Each row is a point on a landscape with many valleys, with its height.
A ball rolls from a point to whichever of its 2 nearest points has the largest drop for the distance, and stops where none of them is lower. Distance is the straight distance between rows; heights are no part of it.
Dek: [-26  23  -3 -33   2 -15   9  37 -22  -8  21  -2 -15   5 -12  16 -11   9
  32  -2 -11  17   9 -19   9]  height 5.12
piv: [  5 -34 -18 -38  13 -71  -9 -24 -37   8  36 -10 -38  18  25  17  14  24
   7  -6  15  17  15 -19  28]  height 2.40
Rike: [  0  12 -10 -31  18   8 -14 -17  -5 -17  -5 -35  19  16  30  12 -24  -6
   0   2 -28 -11 -20  18 -37]  height 1.27
Gaf: [ 23 -15  13 -49  19 -18 -12  14 -25  10   8 -10 -30  33  15  20  13 -15
  27 -12 -29  -9 -11  -2 -22]  height 2.85
Dilot: [-20  22 -20  30  16 -29 -25 -36 -13  18   6  34  -2 -16  -9 -41  16  15
  20 -38  10 -18  22  -1  77]  height 1.91
Nunog: [ 19 -17 -15  10 -18   8  22  51  14  27  -3  25 -11 -40  10 -31 -33  -7
 -42  10 -16   5   7 -12 -31]  height 2.49
Telog: [ -5 -12  -3  27  -8 -23  47  36  -1  17   8  10 -12 -53  -3 -42  -7  23
  -6  24  13  29  18 -11  15]  height 2.56
kopo: [  6 -12  -3  24 -21  -6  45  35   7  34   1  -2   2 -37  -7 -33 -26  30
 -59  18 -12  33  12 -17 -14]  height 1.51
kad: [ 18   7  19  11 -28  55  19   4  31 -17 -19 -44  30   5 -14  46 -17  14
 -15   1  -9 -13 -39  13 -38]  height 3.09
dut: [ -7   2 -29 -19  35 -40 -32 -47  -2   0   9 -34  33  16  46 -14 -15  13
   1  25  11  19  -1  15  -9]  height 4.80
nam: [-20  -3  -7  43 -23 -12  31 -10  16  29 -11  -6  11 -36 -16 -29 -26  30
 -66  27  -1  44  11 -25  10]  height 2.43
Zovot: [-15   8 -21  10 -13  -5  27  54 -14 -17   4   0 -34 -47 -19  13  -9   8
  48  18  22  21  12 -30  29]  height 3.89
mepo: [  2  -4 -15   9  11  12 -24 -26  30   6 -25 -10  -9  -9  16   5  -7 -27
   5   3  14 -19  -7  23 -21]  height 3.66
tafol: [-19  37  12  -2  -2  14   5  29  -8 -12 -12   9 -29  -5 -40  13  17 -17
  11 -34 -38 -21   6   1  27]  height 0.83
Pori: [-12  14 -10  -3   6  -8 -46 -67   9   7   6 -34  54  18  11 -18 -12 -22
 -12  10  13  21  14  12 -14]  height 4.44
vina: [-26  11 -23 -27   4  43 -17  43  -9 -30  35  26  -7  34  19  49 -18  19
  62 -18  18   4 -31 -13   9]  height 6.85
movog: [ -2   1  -1  20  -3   8 -36 -50  21  -7 -22  23   5   1   1 -16  15 -32
 -14 -14  16 -23  11  20  16]  height 3.17
novo: [-41  18 -22  19  13   1  -5 -15   9 -25 -30   0 -46 -20  -2  41 -10   7
  27  -3   1 -16 -14  -3  25]  height 5.84
Did: [ 24 -53 -10 -29 -10  -8  -7  64 -24  11  26  47 -56  -3   8  29 -16   6
   2  -4   7  -7   2 -38 -13]  height 6.02
sufes: [  6 -33 -18 -20 -22  20  -8  73 -37 -23  27  39 -64  -3 -12  48  -5   3
  37 -14  17 -10   3 -44   8]  height 5.75
Fesi: [  6  -8   6  -5   6 -24  24  17  -4  10  14  39 -12   1   4 -17  26  43
 -16   1  -2 -21   5   0  29]  height 6.60
dosol: [ -9  33   2   6 -14  41  12  38  24   8  -4 -35   1 -17 -15  28 -32 -15
  23   9  -9  14 -12 -12 -24]  height 8.50
sug: [ 21   9  32 -19  13  33   1  14  11  -7 -12   4 -20  44  14  34  30   0
  23 -28 -13 -36 -35  33  -5]  height 4.55
Negig: [ 31 -22  14   5  14 -19  33   3  12  15   0   4  -6   3  20 -21  34  17
 -32   9   4 -16  -8  27   2]  height 6.86
vev: [-38   0 -23  44  22 -29   3 -15  -7 -12 -12  44  11 -28  10 -45   2  46
  32  37  41   4 -10  -7  28]  height 4.31
Tirur: [-33  48   6   6 -24  63   4  53  12 -11   9  23  11  20 -42  42  -6   8
  10 -16 -10   5 -22 -10   8]  height 7.67
dof: [-11  39  19 -34   5  13   2  25 -11  -7  11  -4  11  12  -5  -4   1 -20
  15   1 -28   4   6   3 -15]  height 4.40
beton: [ 44 -30  -8  -3  28 -28  13 -19   1  19 -11 -21   5  17  38 -26  31 -18
 -31  -7 -13 -26  -5  37 -23]  height 7.07
Patot: [-10  26  35  -8 -27  57  -3  36  14  11  -1   0  23  17 -36  38 -23 -14
   0  -7 -19   7  -6 -12 -26]  height 8.12
Zuso: [-45  34 -17  36  -6  17 -18 -39  16 -19 -41 -12 -25 -28 -29  36 -20 -10
 -11  -6   1  -6  -2  -6  21]  height 6.23
vene: [-16  14   3   4  21  -5  31  20 -17 -41  -4 -15  15 -18  23   2   0  41
  48  39  21   6 -28  10   7]  height 5.30
Gasen: [-26  32 -19  12 -17  23  15  75   1   2   6  11 -24 -30 -29  19 -24  -4
  30   9 -10  22   3 -37  20]  height 4.65
duzo: [ -2 -36 -30  -9  12 -69   5 -12 -35   5  13  12 -57 -27   4  -2   5  25
  -1 -20  18   0  26 -25  46]  height 2.74
biv: [-29  32  -5  14 -27  26 -29 -22  18   1 -20 -11  -5 -12 -38  26 -29 -42
  -5  -6 -10  18  16 -27  -2]  height 6.32
Daz: [-22  -7 -27  30   0 -33  21  16  -9  -3  -3   6 -28 -54  -5 -17 -15  28
  14  32  26  26   6 -28  30]  height 3.23
bebo: [-16  11  -8 -32  -7 -20  15  45 -19   4  46  13   7  -4  -8 -19 -18  24
  -3  13 -10  22  24 -31   3]  height 5.64
zok: [-23   2 -14   2  38 -29   9 -29 -12 -33 -29 -25 -38 -11  20  24  13  13
  14  -5   4 -10 -12  18  21]  height 5.50
Loro: [-15   4 -27  -7 -14  26   0  88 -19 -14  10  34 -44 -16 -17  35 -24  -5
  41  -6 -11   7   4 -46   3]  height 5.33
fopa: [  6 -20 -11 -28 -14 -14  25  57 -23 -16  62   9  14 -10  12 -13 -21  38
  22  32  27  27   9 -31   1]  height 6.06
Mikez: [ -9   9  -1  -9  22 -14  -7 -36   2 -14 -11  -7 -19  23  19  19  20  15
  -6  -9  -3 -17 -12  19  19]  height 5.22
rema: [ 48 -26  25   1   0  -1  14 -54  18 -11  -8 -31  43  34  -2  -3  34 -22
 -42 -14  -9 -20  -2  33 -16]  height 5.21
sugi: [ 37  -8  -1 -26  13  -3  -9  -7   3  26   8 -50  31  25  29   8  -4 -14
  17   1 -18 -12 -16  20 -39]  height 1.96
gono: [  0  14  -1   1  10  11  23   4  12 -29 -14 -46  16 -14   2  25 -19  16
 -15  23 -18  -4 -23  12 -41]  height 2.27
sivus: [ 26 -36 -19  -5   0 -11   4  36  -1  18 -18  12 -17 -22  13   1 -31 -10
 -45   2 -34 -24  -7  -7 -62]  height 3.22
nutuk: [  3 -20  -5 -12  -8 -10   7  50  -2  11  14  50 -44  -1  -5  24  -2  29
 -17 -12  -4 -20  -1 -18  13]  height 6.28
kedub: [-13 -12 -14 -30   5  17  19  51 -24 -69  17 -26 -17 -11  31  39 -20  36
  39  14  16   4 -31  -1 -17]  height 6.24
tapap: [ 37 -11  25  25 -23  42  21  -1  37  -6 -32 -10  -1   2 -21  35   1  -4
 -39  -6   3 -29 -23  10 -20]  height 3.62
mibur: [-33  22 -20   2  37 -37 -10 -35 -11  -7  -5 -37  15 -11  20 -23  -1   0
  24  28  18  24   7   9   7]  height 5.15
vite: [ 23   0  29   1  -1  14  19  -2  24  -7 -23 -13  -4  15 -10  28  29 -10
 -20 -10 -12 -32 -21  33 -21]  height 4.05
Situ: [-14  -9  -2  54 -34   5   4 -42  31  31 -18 -13  11 -19 -23   0 -25   6
 -61  14  15  35   9 -26   7]  height 3.12
Tus: [ 40  -5  24   2 -26  37 -16 -14  28   1   8 -17  67   9  -6 -20   2 -45
  10  -2   2  -9  14  17 -23]  height 2.97
bubup: [-13  24 -11 -12   9 -26 -27 -15 -18  15  20  39  -5  11   5 -35  25  10
  12 -24 -13 -12  16   2  68]  height 1.23
zugi: [  8 -31  14  30 -16  -3  -9 -64  15 -41 -22  -1  46   2 -18 -23   0 -17
 -46  -4  28  10  23  17  -1]  height 4.56
rom: [ 40  -5   1 -18 -19  27 -30 -14  19  33  12 -45  64  16   9  -6 -13 -30
  32   4 -19 -17  -8  24 -39]  height 2.47
sike: [  7 -11  20  13 -15 -20  30 -49  -2  39  20   3  20  17  -3 -58  28  11
 -52 -19   4  23  23  19  11]  height 0.69
fozog: [-35  21  -7 -11  -6  32  -6  52   6 -11  26  40   1  24  -7  39  -5  38
  20  -6  16  -2 -21 -14  22]  height 7.20
les: [  6 -46 -22 -17   6 -62  18  -1 -20  35   7   5 -64 -11  13 -15   9  -8
 -24 -24  -4   8  21 -11   8]  height 3.10
liro: [  9 -27   0 -30  12 -57  22 -21 -17  37  33 -18 -12  14  26  -7  11  26
 -12   5  18  24  15  -3  11]  height 2.04
fosuz: [-17  10   0  38  24   4  13  -9   5 -33 -27  11  28 -27   9 -30   0  28
  24  40  29  -6 -23  13  -1]  height 4.81
bet: [-17  22   2  -1 -12  27 -37 -24   8  -1 -10 -12  24 -13 -22 -13 -28 -65
   5   0 -20  11  24  -5 -44]  height 5.79
lele: [-19  10   1  41   3  -7  -9 -42   6  -3 -15  33  -4  -9 -18 -33  30  12
  -2 -18  14 -28   6  14  53]  height 2.57
ginek: [ -4  38  28  17 -28  48   1  17  10 -26 -13  20   8   3 -44  -4  21 -36
   3 -27 -14 -19  13  10  11]  height 2.29
mura: [-19  15  -5  -3  17  26  20  44  -1 -47  -5   1  -3 -12  14  14  -5  32
  27  17   4 -18 -28  20  -4]  height 5.76
Nolo: [ 43  -3  19   2  17   3 -15 -42  18  -6  -9 -27  41  33  33  -5  38   7
 -12   6   3 -15 -14  45   5]  height 5.39
Vusaf: [ -4 -14   5   9   7 -55  37 -37 -13  51  18 -17  -7  -1   5 -38  23  26
 -18  -6  14  33  18  -3  19]  height 1.52
rokid: [  9  17  22 -29  16   5 -12  -6  -2  -7   0   6 -22  57  12  26  38  11
  -2 -20 -21 -22 -16  17  22]  height 4.90
getu: [  3  49  29  -8  -9  47  -5  40  -4 -24   2  11  27  22 -17 -22  13 -39
  21 -13 -30 -11   2  17 -12]  height 3.45
Sibi: [  0 -18 -12  30  -4  14 -21 -54  29 -23 -30 -23  27 -13 -11   8 -24 -20
 -33   6  19  -8  -5  18 -26]  height 4.12
nez: [  7 -12  -3 -57  24 -37 -44 -17 -44  20  16   3 -37  41  28  16   6 -20
  32 -17 -22  15  11 -18   5]  height 2.41
rog: [ 36 -21  14 -37  11 -17  -3   3   0  53  16 -18  -2  24  11  17   2 -21
  14   1 -12   1 -10   1 -36]  height 2.45
bobar: [ 11  -3  28 -16   5  29 -21  13 -27  24 -17   7 -14  34 -18  20   0 -40
 -13 -16 -48 -23   0  -9 -56]  height 3.77
rarom: [ 18  -1  17  -6 -10  49 -24  31 -14  18 -13  -4  24  -1 -26   5 -33 -43
  -8  -3 -48 -15   1 -13 -77]  height 4.54
Nefim: [  4   1   5  -4  11  -5 -11 -18  -5   8 -26  -4 -22   7 -12   0  11 -48
 -31 -19 -34 -17   7   6 -36]  height 3.01
nev: [ -7  19 -16 -39  21 -35 -40 -10 -32   5  21  21  -9  29  26 -17   9  -1
  11 -15 -27  13  15  -6  37]  height 1.90
dova: [ 39 -15  45   6 -41  32   6 -23  24   0  11  -3  53  -3 -27 -41  11 -56
 -11 -17  13  12  32  14  -9]  height 2.34
Zasi: [ 18 -44 -20 -19  10 -34   8  32 -14  18  -3  17 -54 -22  20 -10  -4 -12
 -20  -2 -12 -13   5  -4 -30]  height 3.50
Tekoz: [-11  23  12  13  -5   3  11   2  -1  -1 -30 -10 -43 -21 -33  16  14 -28
 -22 -22 -31 -15  13  -1  -1]  height 2.08
rukup: [ 41 -36  40   8 -19  16  -4 -62  16 -47 -13   0  56  18 -18  -6  26 -14
 -37 -10  19  -9  10  28  12]  height 4.87
riris: [  1  -5  15  22 -26   6  -4 -62  42  41  -1 -23  28  -1 -19  14 -12  -6
 -36   5  38  26  11 -12  -3]  height 3.63
vav: [ 46 -31 -10 -27  27 -43   0 -22  -9  38  13  -8   5  35  49 -37  33 -11
 -23 -11 -22  14   6  23  -7]  height 7.22
lut: [-28  -6 -14  66  14 -26  20  -6  -6   0 -34  24 -18 -42 -19  -1  -1  53
  25  30  35   7 -19 -16  39]  height 3.81
vefo: [-13  -8 -15 -21   5  34   2  49 -21 -73  32   7 -17  16  41  41  -4  29
  73  -2  27  -5 -33   3  11]  height 6.54
Fevuz: [ 11   3  18  14   7   0  -5 -34  21  -6   2  18  38  27  23 -12  27  38
  -7  19  26 -16 -15  21  25]  height 5.08
Fifi: [ 10 -19  -9 -26 -27   7  14  76  -4  11  41   7  -6 -11  -4  28 -24  16
  27  20  24  26  -4 -42 -14]  height 6.40
Zela: [-23   5   9  39  11 -15  -8 -41   0   5  -3  48  31  10   8 -37  20  59
  14  27  30  -3 -15  -5  43]  height 4.71
kod: [-40  35 -23  33  35 -34 -31 -52 -20 -15 -18 -13  35  -9   8 -63  12  -9
  16  15  16  19  19  21  34]  height 5.61
Sosi: [ 21  -8  26  11 -23  13  -2 -37  14  14   7  16  35   4   0 -60  21 -25
 -32 -10  15  11  26  22  11]  height 1.55
tazuv: [-16   2   0  16   3 -16 -14 -61  23  31   2 -19  23   3  -1  -6  -1  -3
 -10  13  34  12  10   1   8]  height 4.02
kuruz: [  5  18  13   4 -23  53 -26  19   8   5 -22  -2   7 -16 -36   0 -25 -72
  15  -6 -27   0  14 -17 -47]  height 5.24

Call two points neighbours if one is among the 2 nearest of the other. Go from one point of each pair to the other, from neighbour to neighbour, staying as low as possible. Name the highest point that can't be avoided.
tafol / sugi -> biv
sugi / sike -> Tus
bubup / kopo -> Zasi
bubup / sugi -> Gaf

Where does a ball stop that starts at each point below?
fopa -> tafol
bet -> tafol
beton -> kopo
zok -> Rike
mibur -> kopo
Loro -> kopo
Zasi -> sike
rema -> bubup
